A landscape with many valleys, sampled at points; each row gives a point and its height.
A ball rolls from a point to the lowest of its 2 nearest points, and stops where none of them is lower. Distance is the straight distance between rows; heights are no part of it.
Maba: [ -6  13  14 -18   3  14  24 -35   8 -35 -26 -14  -9  31  36 -10  11 -26
  -6 -13  17 -14]  height 504
sumol: [  3  43  39 -19  -6  -2  16 -24 -13 -29  -6  -5 -35   1   1  13  -3 -46
  13 -15  14  -6]  height 808
Sinuv: [ 17  -7   4   1 -20  33   5 -24  22  26   8 -21  -4 -13  -5  -2  12  15
  15  -1  26   9]  height 453
tuda: [ -3  24  25   5 -43  32  10   1 -17  12  -1 -55   2  28  -1  26 -22  -3
  36  -8  32   4]  height 298
nubo: [-29  39   9  18 -39   7 -10 -24  -5 -29 -16 -18 -32  13  -2 -39  40   8
   3   0  17  24]  height 324
laveb: [-19   4  13  -4   1  32 -36  18 -24  -6  -1 -27  10 -12  -6   0 -33 -20
  23  16   3  -4]  height 327
ziv: [-21 -26  28 -10  39  22   5  22 -29 -17   3  -3   3  -1 -12  18 -19 -34
  31 -20  -1  16]  height 716
bopeb: [ -1 -18  40 -14  12  33   7  14 -14  -9   2  -4  -7 -30   2  16 -10 -33
   9  -5  14   2]  height 731
zufo: [-48  31  17  -5 -15 -10 -12 -18 -27 -47   6  -3  -8  44 -19 -22  -5 -33
  28 -16 -18  17]  height 197
fef: [  8  28   9   7 -26   1 -15  -1  -4   5  22 -38  11 -10 -26  16 -14  -6
  21   9   5   2]  height 735
Kasuz: [  7 -14 -18  14  15 -15   3  33  -6  13 -14  26  -4 -19 -12  15   6  12
  -8   8  14  -9]  height 542
zegez: [  4   3   1  18  18 -48  15  12  -4   0 -17  45   3 -26  -4  20 -28 -40
   1 -16 -19   6]  height 685
litet: [  1   4  47  -9  -6  49 -28  11  -2   3   9 -47   9 -10  -8  23 -38 -18
  26  13  14  -3]  height 297
lef: [  0  -6   2 -18 -10 -12 -17 -41   0  40 -16   2   4 -35  11 -15 -29 -10
  -9 -32  11 -12]  height 625
zizul: [  5 -16 -22   5  27 -10  15  20  23  13 -29  24  -4  27  10  43  28   3
 -32 -20   7  13]  height 459
fop: [-15 -29  -5  19  25 -25   3   5  -8  -3 -47  50 -24 -10  15 -31  -5 -11
  -5 -17   7   8]  height 204
bator: [ 18  22  -6   4  -5  28  18  27   3  11   8 -19  43   9   5  46  14 -11
   7  20  40 -32]  height 757
tif: [-10  -1 -21  -3   9  -6  47 -13  -8 -35  -7 -11  24  17  29 -25  -1   8
  -3  14 -21 -17]  height 400
Kipen: [-12   1  -7   5 -21  19 -42 -18  12  -3  -1 -18  -6  19 -21 -41  17  39
   5  -5   5  27]  height 450
pok: [ -6   7  14 -22  12  19 -39  16   6  20  -8   7   9 -15   4  32   3 -16
 -54 -16  -5 -15]  height 467
bipe: [ -8 -15 -14  -7  12  -9  10  -5   0  -9   8  22  10   7  -4 -26   7  15
 -31  -7 -53   8]  height 665
Sakud: [-16  14  20 -12  -6 -13 -40  -3 -21   6  11   2  -4 -16 -20   7   0 -25
 -28 -27 -12 -13]  height 831
buzu: [ -8  34   4  -7   4 -35   1 -37  -1 -28  -5  -9   8  61   5  14  22 -26
 -32 -27  11 -14]  height 668
piga: [-42  -5   7   4  26   1 -15  10 -41 -16  -1  30   5   2   3 -14 -13 -43
  62   1  35  19]  height 734
nobi: [  3   0  15 -32   3  26  -3 -14  16   2  20 -11  31   1  11   7  -2  -8
 -45 -14 -34   5]  height 595
gizu: [-18  71   7   4 -18 -15 -17 -18 -21 -43 -14 -14 -25  30  10 -17  11 -32
   0  22  15 -12]  height 262
Ler: [-26 -21  -7  13  31 -14   2  36 -17 -21 -10  25   9   1  -2  10 -16 -18
 -11 -10 -35  12]  height 394
Dupo: [ 14  10 -13   9  -1 -40  15 -27  -5  -2 -16  24 -16 -26  10 -16  -5 -15
  -3   3  -2 -24]  height 689
Nafa: [  0  -6 -21 -12   7  30   7   1  12   5 -17 -27  25 -10  34 -15 -11  17
 -22  15 -18 -24]  height 587
nidim: [-25 -13  16  -8  21  15 -29 -27 -13  -2 -38  12 -36 -12  35 -18   9 -20
 -18 -26  33 -11]  height 568
Lepe: [-16  -3  16 -10   2  -4 -39 -33  -3  28 -27  10 -19 -21   5  -5   1 -17
 -27 -39  25  -6]  height 597
nono: [  2  40   3  30 -37 -30  17 -32 -10 -13 -21 -16 -19 -17  -8 -30 -11  -5
  55   3  19  19]  height 727
ros: [ 22 -24 -10  -5   4   1   7  15   1   9  20 -11  10 -13  13 -12 -21  36
  15  31 -40 -15]  height 419
dano: [ 11 -14   1   2 -15  14  13   9   5 -12  38 -20   1  -7 -35  -6 -18  16
  42  22 -19  15]  height 341
Goge: [  3  -5 -14  16   7 -25  21  49  -5 -26  18  32  -5 -15   5   5  14   9
 -19  28 -44   0]  height 367
gifuf: [ 26  32  19  -8  -1 -17  39 -28 -13  -6 -18   1  -7 -13  11  16 -12 -41
  31   1  34 -28]  height 797
nadur: [  5 -13 -15  11   5  13   1  12 -15   7   5  -7 -22 -27  -2  -9  -2   6
  40  29  26   2]  height 279
nufo: [ 26 -24  -5  -2   6  30  -3  34  13 -12  23   9 -32 -20  -4  12  15  19
   1  40  15  -8]  height 170
Koz: [-14  -1   4   3  28  21 -12  -4 -17 -19 -35   8 -22  12  20  -2  28 -25
  -4 -11  44 -11]  height 545
kadi: [ 21   3   2   6   5  36  35  39   5  -3   1 -15  49   4  10  56  -3  -8
 -13  12   0 -28]  height 746
gebuf: [ -7 -22   8 -12  -8  12  13 -51   5  21 -21 -18   2  14   7 -27 -11   9
  27 -36  22   4]  height 775
lokas: [-23  -7  12 -11  25  18 -18  19 -27   3 -18  -3  27 -34  18  -3 -43 -25
  15  11  -6  -9]  height 351
Mepo: [ -8  -4  -5   6  -1   2   0   1 -11 -22   9   3 -15 -14 -13 -13  26  -2
 -14  -1   8   6]  height 694
zezeg: [ 13  37   3 -12 -28  39 -54   7  19   6  19 -16  -4  -3  -8   4  22  20
 -22  27  10  -1]  height 733
Sebas: [-36  33  37  10 -25  18 -21  -7 -25 -20 -16 -38  -9  28  -2 -16  -7   7
  52 -10   9  32]  height 500
bive: [-26  44  35  11 -26 -12 -21  11 -19 -25  17 -20 -13  14 -40  12  13 -16
   7 -11  -7  35]  height 313
lito: [ -9   2   1  -3 -21 -26 -43 -14  -2  18  22  13  -1 -18 -36 -19  -1   3
 -39 -24 -20   7]  height 810
tiv: [ 18 -16  -8   0  -5  -6 -18 -27  22  29  41   1  27  44 -26   4   6  24
 -15  -6 -15  27]  height 422
gakav: [ 16 -26  17 -14   1  21 -16  -7  12  25  -4 -26  36 -10   6   5 -44  14
   2 -11  -6 -21]  height 551
poni: [  2 -60 -15  13   8 -22 -25  40  -1  17 -10  23 -24   8   6  -3  -8  42
  14   4 -42   4]  height 195
ramu: [ 26   0  -4  -5 -14  -2 -35  -4  32  36  29  -3  26   3 -32  31  -6  10
   1   1   9 -12]  height 765
lusip: [-12   4  -6 -18   6  22   6   4  -2 -16 -15  -4   8 -29  35 -21   1 -11
 -36   6 -14 -12]  height 563
Riko: [ 11   5  15 -18  -8  61 -47   4  44 -10  17  -4  -4 -10  -3   7   4  22
 -24  28  -2 -14]  height 761
dif: [  3  39  -6  20 -43 -12  15 -30  -1 -16   2 -13 -23 -29 -11 -25  18  13
  16  16   3  24]  height 758
Kofo: [-10  20  22 -13  -1 -12   6 -39  -3 -36  -4   4 -21  47  -5   4  27 -33
 -11 -34  18   6]  height 688
patod: [ 11  31 -26  18 -27 -23 -13 -17  -4  29 -16   6 -21 -42   0 -16  13  12
  -2  23  32 -18]  height 529
Vik: [ 29 -26 -27   0  -2 -20  20  35  39  50  -9  21  -2  -9  29  33  -6  38
  -9   0 -38   6]  height 496
gepel: [-23  12  -7  22 -30  25 -34   2  -4 -21   5  -6 -31  18 -21 -39  36  25
  -7  19   9  28]  height 401
ver: [-29  15  -4  17  12   7   2   3 -28 -15  -7  12 -11  -7  16 -26 -13 -23
  62  23  49  10]  height 722
moda: [ 40  -6  -7  -4   4  26 -28  10  32  27  24  15  13   0 -11  39  10  17
 -22  13  11  -6]  height 781
sul: [ -3  14   8 -13  14 -42 -14 -44  -8 -17 -38   1 -11  68  11  -8  -6 -35
   3 -32  28 -28]  height 770
Nok: [-13   5 -19  18 -18  14 -31   5  -7 -15   5  -3 -25 -20  -3 -51  21  16
   2  36   6  -2]  height 451
Zud: [-20   5   3  12  38 -25  -9 -11 -18 -12 -46   6   4  44  24   9   2 -40
  25  -6  44 -21]  height 750
Robak: [ -1   9 -35  21  -2 -33   8 -36   4   5 -18  11  -8  12  17 -28  36  21
 -28   8  27 -17]  height 846
Vakav: [-24  -9  -3  -2  -1  21  21  13 -18 -50  27   0 -15  -4 -13 -29   5   1
  30  12 -20  28]  height 236
senup: [ 22  25 -42   9 -10 -36  12  26   3  14 -13  43  -6 -19   8  11  34  12
 -41  15  -8 -22]  height 408
mamif: [ 38   8 -15   6 -17  -3  14   7  27   5  55  -6  15  23 -33  15  16  29
   5  28 -15  16]  height 787
Geto: [ -8 -39 -13   8  30  -6  30  29  -9  -1 -24   9  11 -14  30 -10 -19  15
  15  13 -15  -4]  height 317
bobot: [ 38   1  16  -7 -38  14  19 -14  12  30  24 -16   2 -29 -16  17 -25   6
  21   2  23   3]  height 498
mur: [ 10  11 -25  10   2 -34 -12  22 -10  16  12  13   7 -37 -16  23   2 -10
 -18  10  10 -21]  height 565
gub: [ -9  35   0 -16 -27  -1 -14 -27  -7   7  -2  -7  -8 -39   4 -19  -3 -14
 -25   6   0 -14]  height 749
nafo: [ 37   7 -19  -2 -11 -24   0   1  11  22  51  19  14  -1 -40  19  28  14
 -18   7 -18   8]  height 769
pozu: [ -7 -22   4   2  16  48 -24  34  -5 -23  15 -11 -14  -3  -6   2   5  18
  15  30  10  -2]  height 106
sav: [  0  24   3  -8 -22  49 -14   9   5 -20  16 -28 -15   7  -6   0  42   2
 -24  24  19  11]  height 700
Mevub: [-24  41  15  -4  -9  -1 -52   4 -25  -1  -1   2 -25 -12  -7   8  12 -32
 -35 -12  27 -14]  height 849
marav: [  1  15   8  25   2 -17   4 -13 -24  11 -14  -9 -28 -13  -5   7  -1 -15
  57  -7  66   4]  height 381
nules: [ 37  24   5  -1 -23  15  -2  -3  22  11  44 -21  34  -1 -35  37 -16   0
  10  20  -2  -3]  height 751
duz: [  7 -19  -2  -8  10  11  23  36  -2 -21  13  13  -3 -37  -2  -3   0   9
  -8  22 -38  -6]  height 332
zinog: [ 20 -21 -15  -7  -2 -13 -12  38  29  34 -14  12  12 -24  22  24 -22  26
 -28   8 -35 -18]  height 520
rola: [ 33 -37 -28   0   5 -27  -7  21  29  48  -3   6  15  14  23  16 -14  51
   8  14 -20  -8]  height 516
gomu: [ -5 -25 -29   6  16  14   7 -28   8  11 -18 -15  11  41  16 -27  23  22
   8 -20  36  -3]  height 812
Zaz: [ -2  -6  23  16  -4  -6  17 -15 -14   3  17  -2  -9 -16 -44   2 -18 -15
  64 -21  22  29]  height 661
tep: [ -4  40  18 -13 -15  -8 -16  -8  -7  -9  25  -8  -2  25 -18  33  33 -21
 -35 -11  12   3]  height 880
vaber: [-15  10 -32  17 -10  -5  -6 -11 -17   5 -11  -5  -8 -43  14 -37   4   8
  10  22  13 -17]  height 491
fak: [ 23  17 -32  -7 -20  15 -10  -7  20  17  27 -25  24  18   7  -6  11  35
 -18  33 -20  -8]  height 640
lumi: [-29  26  20  -4  -6  34  32 -16 -25 -50  14 -37  14  29  11 -10   3 -15
  15  -1 -11   2]  height 449
ziko: [ 24 -15 -15   5 -15   4 -27   9  14  17  35  -5 -11 -18 -14 -12 -11  41
   9  40 -18 -16]  height 445
sesu: [ -4  -5  15  -9  14 -40   3 -48  -2   0 -30  13  -5  46   1  -6   0 -21
  -2 -52  17   5]  height 780
Vumet: [-24  54  20  -1 -11 -27  -9  -2 -33 -18  14 -18   6  10 -23  19 -32 -45
  37  -6  11  -1]  height 596
vilam: [ -6  34  14  15 -15   9  -7 -10 -13  12  -3 -33  -9  15  -7  29   3 -11
  41  -3  56  -5]  height 339
zuba: [-17 -32 -13  -7   7  24  10 -27   4   0  -8 -24   2  24  -1 -40  -2  31
  28  -7  10   4]  height 795
Kunid: [ 11   7   4  15   2  -7  50  -4 -15   6  -4  -5   0 -27   4  22 -27 -29
  49   6  36 -17]  height 784
tepep: [  9 -15  11 -10  -9 -13  43   9  35  29 -29   8  26 -20  18  23 -36 -19
 -29 -37 -32   9]  height 471
gaz: [  9  25  -6  -2 -23 -40   1 -30  -2  13  11  16 -17 -37  -9 -29   4 -14
 -34  -5 -21 -11]  height 715
nugu: [ -1 -17 -30   9   0 -30   9  34  16  12   2  32   6  26  14  12  28  28
 -43   3 -38  16]  height 706
Nisul: [-19  53  30  12 -34   5  13 -27  -6 -52 -10 -15 -33   0   9 -22  16  -4
  29   0   3  26]  height 399
tubel: [  3  -9  -3   6  -5  -2   8  18 -12 -25  37   7 -20 -21 -31 -30  -8  11
  19  24 -43  20]  height 292
minu: [ 27 -21  19  -7 -14  42  -4  -4  25   0  38 -12   7  -6 -13   1 -33  20
  26  29 -13  -9]  height 380
ger: [-31  59  51  -9 -23   6 -16   7 -35 -13   8 -38 -11  -5 -20  14 -28 -35
  28  -6 -11   3]  height 569
meli: [ -4  14  -1  -7  -5  23  32  -3 -10 -27  12 -28  28   6  14  -6   0  -9
  -4  24 -16 -10]  height 420
Biva: [  6  12 -16  -9 -17  41   1  -5  22 -10  12 -31  14  17  17  -7  33  14
 -29  28   6  -7]  height 669
daso: [  0  -8 -11   7  15 -17 -24   2   4  30 -14  18  -7 -10  -8  20  14  -3
 -22 -17  37  -7]  height 517
sig: [ -9   4  -7  28 -14 -30   1  -6 -27 -12  16   6   0  -4 -44 -13 -15   0
  59   7  20  22]  height 687
kize: [ -7 -13  21 -27  -1  39 -29 -17  14   9  13 -31  34  17  -4  -3 -22   0
  -6  -9 -21  -2]  height 570
vidu: [ 27 -14   3 -20  -1  43 -32  19  28   1  13  11 -16 -39  11   2   1  20
 -36  32 -17 -17]  height 788
febo: [  7  15 -17   0  12  -9  24  38   1  -2   4   2  45  18   1  60  15 -13
 -25   9  -7 -24]  height 736
Borad: [-31  21  32 -20   9  27  24 -25 -12 -58  -7 -12 -15  35  14 -11   4 -39
   1 -13   6   4]  height 477
pege: [ -7  14  10   5  19 -18  18 -32 -15 -19 -27 -16  -9  52   8   7   2 -24
  19 -21  47 -24]  height 759
Kinil: [-25 -27 -14  18  36 -16  23  35  19  -9 -39   8  -3  20  12  26   1   2
  -6 -16   2  14]  height 432
muv: [-19   8  15  -7 -11  -6 -20 -54  -9  22 -15 -18 -17  22  -4 -17 -10  -5
  23 -51  31  11]  height 754
Tiko: [ -4   5  -7  14   9 -27   8 -33  -8   8 -21   0  -6 -15  14 -13 -17 -25
  35  -4  41 -15]  height 413
moma: [-20   2   8  14   0  38 -18  17 -14 -33  13 -18 -20  -3 -14 -28   6   3
  35  25  11  26]  height 172
nam: [ 10  40 -35   0 -19 -24  13 -20  -4   9   8 -11  23 -19   8   0   7  -3
 -18  20  -6 -38]  height 591
dag: [ 21 -13  13  -4 -18  20   1  -5  18   3  40 -16  -3  20 -40  28  13  21
   8  -8  14  31]  height 352
lel: [-26  50  59  -2 -29  27 -25  14 -30 -12  -4 -48  -5   3  -9   1 -32   2
  47  -5  -8  30]  height 533
fadog: [  7 -26 -12  15  16 -41  14  11 -11  32 -18  21 -10 -54   9  -8 -35   7
  19  -1 -12  -2]  height 660
Visi: [ 25  19 -13   2 -35 -32   2 -21   5  21  33  23  -3 -23 -26  -4  12   6
 -26 -13   0  13]  height 745
kisa: [-12   7 -16   9  -4  -3  32 -18  -6 -42   0  -3 -13  -7  23 -52   7   1
  17  20  -7  -2]  height 370
sev: [ 30  27 -17 -13  -7 -19  41 -11  22  10  10  26  14  -1   5  17  25 -10
 -43  -4 -11  -7]  height 309
rov: [-31  -1  23 -24  -4  10 -13 -41  -9 -20   0 -17  -7  40  -2 -15   8 -11
  -4 -43   5  11]  height 710
Siv: [ -8 -16 -37  14  19 -12   5 -10   0   4  -5  16  -4  30  19 -20  32  36
  -9   3  27  -3]  height 828
mot: [  0  12 -12   1 -16   3  29 -33   9   3   8 -15   5  25   5   6  26  11
  -3 -13  18  10]  height 166
Tutaz: [-12 -17  18  -3  17  10  60   7  25   2 -36   2  14  -1  39  17 -30 -18
 -10 -30 -28  10]  height 448
fen: [-23 -12  -1 -10  23  30 -57  18  -2   6 -20  -3  11   0   0   4  12   0
 -40   1  14 -10]  height 499
Pud: [-24 -19 -26  29  35 -34  11  29 -13 -11 -44  42 -12  -1  33 -28 -14   0
  27  11  -3  -1]  height 226
Pef: [ 10  22 -48  12 -17 -21  -2  -5   8  16  16 -21  27   7   5 -19   7  24
 -14  44  -1 -27]  height 617
Buda: [ -5 -41  -8  -8  13  10  34  27  45  24 -38   1   6  10  30  19 -23   6
 -16 -24 -29  25]  height 423
kizo: [-37  57  35  20 -29  -4 -20   1 -35 -52   5 -10 -17  17 -16 -17   8 -31
  34  -2  -6  27]  height 251
kolab: [-28  31 -11   3  -5 -32  -1 -36 -23 -42   7  -8  18  34 -14 -41  -2 -21
  19   1 -33  -1]  height 152
san: [ 30 -24   4 -15   0  39  20 -10  29  19   8 -14  16   9  20  11   6  22
  -9   5  15  -2]  height 407
Pazak: [ -3 -35   1   7  26   3  20  41 -13  -6  -1  22 -18 -30  21  -3 -16   4
  21  17 -36  18]  height 296
mig: [-35  -8 -11  13  28  24 -37  14 -11 -15 -33  11  -6  22  19  -6  31  -4
 -27  -3  17  -7]  height 524
giz: [ 22  32 -23  -8 -20   4  34 -29  24   8  29  -1   7   8  -6   0  39   8
 -23   5   1  16]  height 239
deraf: [-25 -15  19  -8  37  -8   1  19 -27  -8  -9  30  21 -15  -8   3 -35 -47
  29 -14  -9  11]  height 707
badom: [-24 -15  21 -25   0   5 -32 -40  -2  22  -5 -18  12  22 -16 -10  -7   0
  -3 -56   7  11]  height 732
Foge: [  2 -45 -15  12  22 -11  21  27  11  17   3  -5  31  16  -2  21 -22  21
  13  -2 -18   6]  height 626
Sil: [ 28 -20 -14   3   4   7 -15  31  22  15  14  21  -4  15   9  28  30  40
 -22  36   1  -6]  height 799
nuzo: [  2 -13 -20   2 -23  -3 -25 -33  24  17  20 -15  16  33 -27 -31   3  39
  10 -15  -2  29]  height 458
zil: [-15 -30   7 -13  33   7 -13  35  -7   0  -5   0  15 -21   1  10 -32  -7
  -9   1 -36  -3]  height 374
lesom: [ 28 -16  22 -32  -8  21  14   6  25   1  25   5  27 -14  -5  24 -17  -1
 -34  -7 -53   4]  height 618
Kas: [  0 -30   1  -1  14  18  17   1  -2  -9 -19  31 -41 -37  18 -35  10   8
   3  -1   4   5]  height 220
nofo: [ 30  45 -18   2  -9 -43  18  -8  15  -7 -17  43   0 -13  13   5  36 -16
 -48   0   7 -21]  height 359
zofuv: [ -4  -4   4  -3  19 -10  17   6  10  23 -40  10  25 -23  19  22 -30 -24
  -6 -25  -7 -12]  height 492
fiv: [-11  34  58 -30 -14  26  18  -8 -16  -7   1 -22 -43 -20  15   6 -18 -43
  20 -21  27   3]  height 782
zono: [ 11  -5  37 -32  -7  68 -30   4  15  10   5 -36   7   5   6  15 -22  -1
   2  -3  20 -23]  height 333
gid: [ 16 -19  -5   1  21  41   1  39 -10   0  -7  10 -28 -44   6  -3  13   2
  16  32  26  -4]  height 229
zofat: [ -3 -14  -8  -1   0   6 -32  12 -17   1   8  25 -14 -49 -15 -23  -5   3
 -28  13 -26  -7]  height 834
bame: [ -7 -18  -3 -22   8   2   6  -2  25  22 -18  -6  38  -9  29  -3 -26  15
 -34  -6 -40  -8]  height 609
mamub: [ 16 -15  -2  -8   8  -8  17  26  13  -8  24  24  12  -3 -12  16   4  10
 -41  -3 -58  11]  height 642
lopib: [ 18   5 -32  12   7 -22  29  32  22  10  14   8  31  26   3  32  27  19
 -26  11 -18   0]  height 723
bap: [  4  20   9  -9 -18 -15  -7 -19  -7  -6  35  -3  19  24 -30  15  18 -20
 -25  -8 -24  19]  height 894
Lok: [  5 -17 -17   3   7 -20 -26   7   9  20  15  27  14  18  -4 -10  18  34
 -41   5 -41   4]  height 686
maput: [ 35 -36   4   4   8  14 -13   0  29  24  41   2  22  37 -32  35  -2  25
  10  -2  -3  17]  height 393
vofiv: [ -9 -31  -6   4  -4   0  -1  -6  -3  -9  15  18 -24   1 -38 -26   9   8
   8 -25  -2  27]  height 663
lari: [ -7  15 -13   9   7 -20   5  35  -8  -7   0  13  18 -30  11   6   3 -14
 -41  24 -36 -16]  height 398
fune: [  0   9  28 -16   0  46  28  -8 -12  -9 -16 -12 -22 -29  20  -1 -14 -34
  25   0  31   4]  height 753
mesi: [-10  -7  -2  -2  23 -18 -12   1  19  11 -41  28  -5   1  17  28  25 -19
 -41 -35  31   4]  height 490
fon: [ 11   2  20   5  -9  44  12   6  -6   0  10 -44   7   6 -11  21 -18  -6
  44  20  33   2]  height 258
tetul: [  7 -24 -25   1  15   3  -2  33   4  -2   3   2  -2  17  25   0  28  40
 -19  33 -28  -4]  height 814
bimel: [ 21  46 -26  10 -26 -33  -3  -9 -10  14  10   6  -2 -28 -19   8  10  -7
  -4   3  24 -23]  height 564
siteb: [ 13 -48   7 -17  11  17  31   4  27  19 -22   9   1 -10  18  -2  -9  21
  -5 -23 -12  15]  height 390
silog: [ 17  -7  18 -30 -16  64  19  -7   7   1   9 -36  19   7  24  14  -3  -6
 -13   0   9 -14]  height 371
bozi: [  3 -45 -11  15  -2 -20 -39  38 -16  13  19  38 -24  -4 -16 -20   1  39
  -7  22 -33  -3]  height 225
vukad: [ 23 -55  23 -10  16   9 -13  17  29  22   8  25 -10  -9 -13  29 -17  29
 -13 -20 -21  19]  height 594
Ludu: [ 20 -44 -15  14  13 -13   7  30   0  13  22  17 -13   3  -7   6  16  43
  16  11 -15   7]  height 159
donat: [-19  26  -3  25  -3 -16  14 -14 -23 -15  -7  -1  -2  -2 -13 -31 -22 -13
  76  19  22  25]  height 705
Gif: [ 14 -29   7   2  24  -8  41  24  -7 -13 -10  38 -30 -31  16  -9   6  -8
  19   1   0  19]  height 266
zata: [ -3 -41  -9  -8  21  16 -25  34   3  -7   2   1   8  -1   8  -1 -24  33
  -4  25 -42  -9]  height 397
bivi: [-18  34   8  -2  -1  -6 -35  21 -13   5  11 -17 -11  18  -8  42  24 -33
 -25  -9  37 -17]  height 865
besaf: [ 30  39  16 -12   9 -36  25 -23  -4 -12 -30  -1 -15  23  18  21  -4 -50
  -2  -8  29 -37]  height 807
pifem: [  0  17  -6  -8   2  12  17 -28   3 -20 -23  -5   0  -7  38 -21  21 -18
 -22   9  19 -28]  height 532
befo: [ -6  14  13   4 -16  -2  -1  -3  -7 -18  38 -16 -10  26 -53  24  27  -1
  13 -16   2  36]  height 293
lelat: [  5 -23 -20   6  23  -8   4  12  13  20 -19  -5  34  20  14  20  -6  15
 -17  -8   4 -13]  height 637
nop: [  6 -10 -36   5   1 -11  18   7  -4 -17  26  -4  -3  26   6 -22  36  32
  -8  25 -20   5]  height 816
maso: [-37  51  44   6 -45   6   9 -21 -26 -30 -13 -32 -11  21  -1 -37   8   1
  33 -10 -13  36]  height 457
tobi: [ -8 -51 -18  14  30  -6  12  18  -6  -2 -11  26 -11   7  -2  -4  18  28
  21 -14   3  16]  height 114
Lemam: [ 21 -44  24 -24   5  13 -12 -28  27  31  16  15   8 -12 -19  -3 -11  22
 -10 -33 -20  19]  height 561
Tele: [ 18 -47  10  -1  15  11  30   4   5  24  -9  -4   5 -18  -2  10 -24   6
  20 -20  16  -3]  height 357
lof: [ 17 -21   0  -3  -6  14 -15  30   3  15  -1  35 -29 -46  16 -19   7  19
 -29  28 -28 -20]  height 813
lamo: [ 23  -5   0  -6  -6  23 -31  -6  30  15  25 -14  24 -14  -6   3 -25  21
  -6  33 -22 -31]  height 414
Tadi: [-36 -19  -2  15  43  -9  -9  16 -30  -8 -34  24  10  17   6   3 -11 -34
  31  -6  35  -4]  height 743
Tuti: [  9 -13 -13  23 -25 -20 -22  26 -22   0  37  33 -30 -15 -39 -26  18  30
   0  21 -15  14]  height 276
ritop: [ 35 -15  12 -11  -9  -2  15 -22  18  38  19   4  15 -12  -5  -1 -25  19
   4 -17  -5  10]  height 530
Gifub: [-34  10  13   1   0  -7 -13 -12 -18  -5   7 -14   3  23 -25   7 -22 -21
  33 -20  16   5]  height 616
gab: [ 21 -12 -22  13  -3   1  28  -4   9   4  41 -21  21  41  -7  -4  25  44
  11  24  -8  15]  height 801
bivo: [ 26 -45  13  -6  25  12   9  19  19   9  19   7   8   8  -5  21 -26  26
  15   0 -31   2]  height 614
nuzer: [-14   4  -6   8  14 -27   7  -5   5  -6 -29   1  37  29  17  19  -3 -13
 -22 -15  -7 -12]  height 648
zapid: [ 28 -32   1  -3   7  15  -5   3  10  34  12   0 -12 -25 -16   6 -16  25
  38   8  19   1]  height 322
vuma: [ -2 -12  10   6  29 -22  -2  27 -28   1  -1  35  -5 -45 -14   7 -28 -35
   7  -2 -11  12]  height 696
teb: [ -2 -15 -36  17  -2 -45  19  47  19  32 -23  23 -20  -9  29  18   0  24
 -11   5 -38  -4]  height 472
geko: [ 16  16 -18   8  -4  -7  30  10  -2  10  -3  -8  18 -12   0  26   1 -13
  13   3  38 -27]  height 771
Bezef: [  9 -11 -15   4  13 -46  27   2   6   7 -20  31  -8 -35   9  -3 -13  -2
 -12 -11 -28  -3]  height 673
zurek: [-33  -8 -16  21  28 -22   8  50  11 -26 -39  37 -14  12  22   6   1 -13
 -11  -4 -27  12]  height 411
gafes: [ 22 -32 -16  -2  10   0 -21 -11  28  45   2  -8  31  14   3  -2 -31  35
  -5   5 -15 -16]  height 534
Zovum: [ 11   7   5  -5  -2  17 -14  11  -3   0  24 -11  10 -12 -19  21  15  -5
  -6   0   8  -6]  height 717
pugu: [ 28  43  39 -30   4 -34  -1 -29 -20 -18 -30   6 -37  30   7   6 -16 -52
   4 -23  21 -17]  height 817
sorub: [  2  -2 -39  22  13 -47  16  28  22  11 -28  32 -13   5  33   6  20  24
 -34  15  -4 -12]  height 446
vebi: [-13  25 -10  12 -23   0  14 -34   8 -22  -8 -14 -19  19  -1 -19  36  -8
 -12   0  29   6]  height 241
Bife: [-30  65  -3   4 -29 -24  -1 -27 -17 -37   4 -34  12  25  -7 -22   1 -22
  13   9  -6   2]  height 205
mene: [-10 -52  -8   8  18  -3   0   0  -5   0 -20  40 -32  -9   5 -27  13  26
 -13 -24 -10  14]  height 163
Semu: [-11  23  -4  -4  16 -47  10 -27 -11 -29 -30   0  34  66   7  12  -7 -30
  -9 -25 -12 -16]  height 657
budu: [  7 -20  -9  -3  13 -15   6 -21  -5  40 -15  -4   2 -45  18 -28 -37   7
  10  -3   0 -15]  height 646
Goni: [ -1 -22 -19  11  17 -25  33   1 -16 -10  -9  12 -10  -9  14 -35  -2  16
  15   7 -10   2]  height 338
peked: [  6  26 -11  -1  -7 -10  16  -6   3  -3  40 -18  46  38 -11  13  16   0
 -21   7 -14   5]  height 906
dom: [ -8 -22  10   5   4   6   1 -18  -7  -1  11 -15   5   3 -24  -5  -5  -1
  28 -19   6  16]  height 635
Ramam: [  3  21   7 -15 -34   7 -49 -17   6  18  13   6 -15 -30 -15 -22   6   5
 -47   1 -10  -6]  height 783
fepez: [ -5 -31  19 -13  19  -8   0 -31  16  14 -38   8  -1  11   9   7   9  -7
  -6 -56  29   4]  height 796
Rego: [ -2   2 -10 -10   3   9 -27  29   5   7  -7  13  17 -25   5   7  -1   1
 -61  12 -34 -15]  height 430

Call two points neighbours if one is among the 2 nearest of the other. Go from one point of each pair to the other, from neighbour to neighbour, staying as low as possible. Name the highest point that can't be avoided.
pozu / kolab: mur
pozu / zil: ziko
befo / kolab: bive
befo / gepel: nuzo
tobi / pozu: tubel

For each start below, name the point where the ball stops.
pege: mot
Siv: litet
lof: gepel
ramu: mot
nono: mot
